The views of a scene show one set of named points, each view turned or mirrored, shifted and resized as a whole, with a little noise and some points left out.
(in the rows, 128 means zero)

Scene 1
View 1
Zuva: [121 111 151 146 108 119 159 100 136 138 170 145 125 183 114  75 153 105
 120 107 166 138]
leko: [104 105 111 128 136 108 130  96 131 132 149 130 121 131 121 143 148  81
 140 120 111 154]
dolip: [120 118 130 111 134 121 123 133 128 130 147 137 101 134 121 112 172 113
 123 127 111 131]
Neta: [ 92 114 131 128 135 120 126 106 120 123 135 131 102 141 134 115 169  95
 148 135 113 152]
Kopeb: [168 139 123 125 127 133 109 131 157 142 172 138 159 118  91 125 147  93
  81 104 115 111]
zunot: [106 142 148 137 133 137 107 116 126 123 127 132 115 136 127  86 175  99
 133 140 116 140]
meze: [128 141 146 115 136 139 105 145 127 123 134 138 102 126 124  91 185 116
 115 138 107 120]
fov: [129 144 147 150 122 137 115 109 141 133 147 135 144 140 110  86 157  89
 114 121 131 131]
Dovad: [143 143 148 128 127 140 113 136 138 134 153 143 129 132 111  89 167 109
 102 124 123 117]
Naneg: [123 128 148 130 123 127 131 125 131 130 151 140 112 153 122  83 170 113
 120 125 133 128]
Ral: [ 95 113 143 130 127 117 135 105 120 124 140 135 100 156 132  96 172 104
 146 132 129 148]
terat: [103 127 153 145 124 128 130 103 127 129 139 138 115 159 129  79 167  99
 135 130 138 143]
Disag: [102 139 143 142 133 136 108 110 127 125 130 133 120 136 128  96 169  91
 137 140 117 143]
vesan: [115 124 137 131 130 125 125 113 130 130 146 135 115 145 121 104 162  98
 128 126 121 139]
Viza: [ 88 115 141 130 133 119 132 107 116 121 132 135  93 151 138  98 174 102
 152 136 121 151]
koluf: [111 109 131 139 123 117 141  94 133 135 156 136 125 157 118 110 153  89
 133 116 135 148]
fogu: [ 94 126 140 138 133 127 117 103 125 126 130 130 113 142 131  98 170  90
 145 137 119 150]
Gaker: [130 137 143  99 142 135 105 156 126 124 134 139  93 119 126 100 189 126
 114 142  96 117]
somi: [ 94 119 153 152 118 124 141  92 127 129 144 136 119 171 129  78 162  95
 142 124 151 151]
dera: [109 101 142 129 120 110 158 109 123 132 161 143 101 174 125  92 164 113
 137 114 148 141]
Sos: [109 119 128 148 125 121 130  87 136 134 152 131 140 149 114 113 148  79
 133 115 131 150]
View 2
terat: [121 133 146 122 123 128 150 137 131 120 152 124  94 130 130 113 144 134
 124 116 147 119]
Zuva: [129 107 140 100 117 109 179 130 113 125 153 134  84 118 130 108 146 130
 133 108 152 119]
dera: [108 103 135 105 123 122 162 139 127 117 156 143 100 120 129 111 143 134
 128 122 149 129]
Gaker: [109 135 133 150 127 135 122 126 103 120 133 135 152 150 115 132 137 131
 104 140 153 125]
dolip: [106 123 124 131 123 127 140 138 115 118 136 140 131 143 133 128 133 137
 113 130 155 129]
Sos: [123 137 128 112 112 118 165 152 133 125 137 124  89 141 157 124 129 143
 123 102 158 126]
Neta: [101 134 132 125 123 137 135 154 145 115 147 131 109 140 141 121 131 143
 116 123 150 133]
Viza: [101 128 140 122 129 137 135 151 147 112 157 131 106 133 132 114 139 138
 120 125 146 130]
leko: [106 127 115 115 114 126 152 162 140 120 131 135 108 149 163 130 121 151
 118 115 164 140]
Ral: [105 124 139 119 126 132 142 147 141 114 153 131 104 132 132 115 139 137
 121 122 146 127]
fogu: [113 145 141 128 123 136 135 147 143 119 147 123 103 141 139 121 134 142
 117 118 149 124]
zunot: [118 152 143 139 125 135 132 136 128 121 143 118 113 143 129 125 138 137
 115 121 147 117]
koluf: [118 121 129 109 115 119 164 147 130 123 141 132  95 135 149 120 133 141
 123 110 156 129]
vesan: [116 133 133 126 121 126 148 139 122 121 139 128 109 141 138 124 134 138
 120 120 154 126]
somi: [120 129 150 110 123 125 160 142 140 119 156 123  81 121 134 109 144 134
 129 109 144 119]
Disag: [119 152 144 136 123 133 136 141 135 121 141 119 105 145 136 124 134 140
 116 116 150 121]
Kopeb: [141 137 113 135 102 103 170 121  74 138 102 131 129 161 153 143 125 138
 114 112 172 122]
View 3
somi: [153 126 119 133  77  77 156 113 165  98  92 124 172 154 129 139 128 101
 148 128 124 131]
Ral: [124 120 120 126  80 101 151 142 150 108  93 125 163 160 140 148 151  96
 150 132 128 134]
Disag: [142 104 128 111  97 121 156 130 135 122  93 133 150 150 137 143 136 111
 122 120 138 136]
terat: [151 125 120 129  81  84 156 117 163  98  95 125 170 151 132 143 129 103
 148 129 128 131]
zunot: [141 101 130 107 101 124 157 130 133 114 100 137 147 146 140 153 141 104
 120 125 140 141]
Viza: [120 116 118 121  72 111 152 148 147 113  85 129 162 163 143 146 157  93
 151 136 132 136]
fov: [160 113 131 115 127  98 157 112 140 118 116 123 143 130 123 145 122 129
 125 107 132 122]
fogu: [135 111 123 115  86 118 153 135 140 123  83 131 158 158 141 140 143 104
 135 125 134 134]
vesan: [133 119 127 117 107 106 152 140 140 119 104 121 148 146 134 147 144 118
 145 122 129 123]
Zuva: [154 143 122 142  99  48 152 117 175  90 124 111 167 141 116 148 131 117
 169 121 116 111]
Gaker: [110  96 146  98 124 136 151 161 115 111 132 137 121 136 145 188 181 111
 129 131 139 128]
dolip: [109 116 132 111 115 112 147 160 132 122 113 126 136 146 139 161 172 119
 151 125 130 120]
Neta: [118 114 122 118  84 119 151 152 140 130  79 126 155 163 143 137 155 105
 147 129 132 131]
dera: [128 138 120 138  84  68 150 142 168  99 112 116 163 153 133 152 155 106
 176 132 119 116]
meze: [123  97 142  99 121 131 154 146 121 105 129 137 128 135 141 181 164 109
 122 128 139 133]
leko: [114 132 119 122 105 112 150 161 139 157  74 109 152 161 132 110 148 132
 160 110 123 114]
Naneg: [136 119 132 122 109  92 153 130 147  97 124 127 147 141 131 166 148 112
 144 126 128 122]
Dovad: [147 106 140 108 133 108 155 123 131 105 133 130 133 128 129 171 140 120
 123 116 134 124]
View 4
Ral: [111 139 116 124 134 130 162 142 100 106 101 104 112 127 130 110 139 133
 143 117 117 122]
somi: [127 141 112 107 136 160 162 146 105  98 114  92 139 115 128 108 131 157
 147 120 108 123]
meze: [112 125 112 162 156 105 176 101 142 112 110 131 115 140 149 119 169 118
 134 146 114 155]
dolip: [118 129 124 144 144 105 156 125 128 106 113 129  99 129 144 109 168 115
 151 137 136 133]
Naneg: [125 130 120 134 149 131 165 121 126  99 122 107 127 124 144 104 162 141
 149 132 121 146]
Sos: [133 130 117 112 125 157 139 158 135  99 124 123 122 100 130 110 137 135
 162 146 126 100]
dera: [128 140 133 111 139 133 158 143  96  91 117  89 115 124 135  92 152 149
 156 107 139 132]
fov: [135 120 110 133 147 157 154 123 155 100 130 123 148 109 142 116 154 141
 149 161 110 135]
Viza: [105 145 110 127 132 124 167 142 100 112  95 109 104 133 128 114 137 126
 139 118 114 116]
Dovad: [128 121 113 148 158 132 167 105 152 106 123 123 137 123 150 116 166 133
 144 156 111 154]
Zuva: [147 131 135  99 142 158 150 139 112  83 134  83 143 106 137  88 154 170
 162 116 132 140]
Disag: [111 132  99 140 138 141 163 132 134 112 107 127 125 123 132 127 139 123
 139 147  99 121]
Gaker: [110 121 115 167 158  98 176  99 145 114 110 135 111 137 153 121 174 114
 134 151 119 155]
zunot: [110 130 100 145 141 133 170 123 132 113 105 125 125 129 137 126 142 125
 133 145  99 131]
Neta: [106 140 108 132 129 122 158 147 114 112  98 122  97 127 129 120 137 119
 144 128 116 111]
vesan: [123 131 117 133 140 131 155 134 130 105 115 123 116 119 138 114 152 130
 149 142 124 125]
koluf: [131 133 126 114 129 147 141 154 122  95 121 112 118 108 132 102 146 138
 160 134 133 114]
Kopeb: [151 100 135 147 153 134 131 119 191  95 153 153 126  92 158 106 186 120
 173 190 154 140]

Which points are out of place in each view (at most two, in the order of its rows)? Write none if all are in place.
view 1: Dovad
view 2: none
view 3: terat
view 4: Gaker
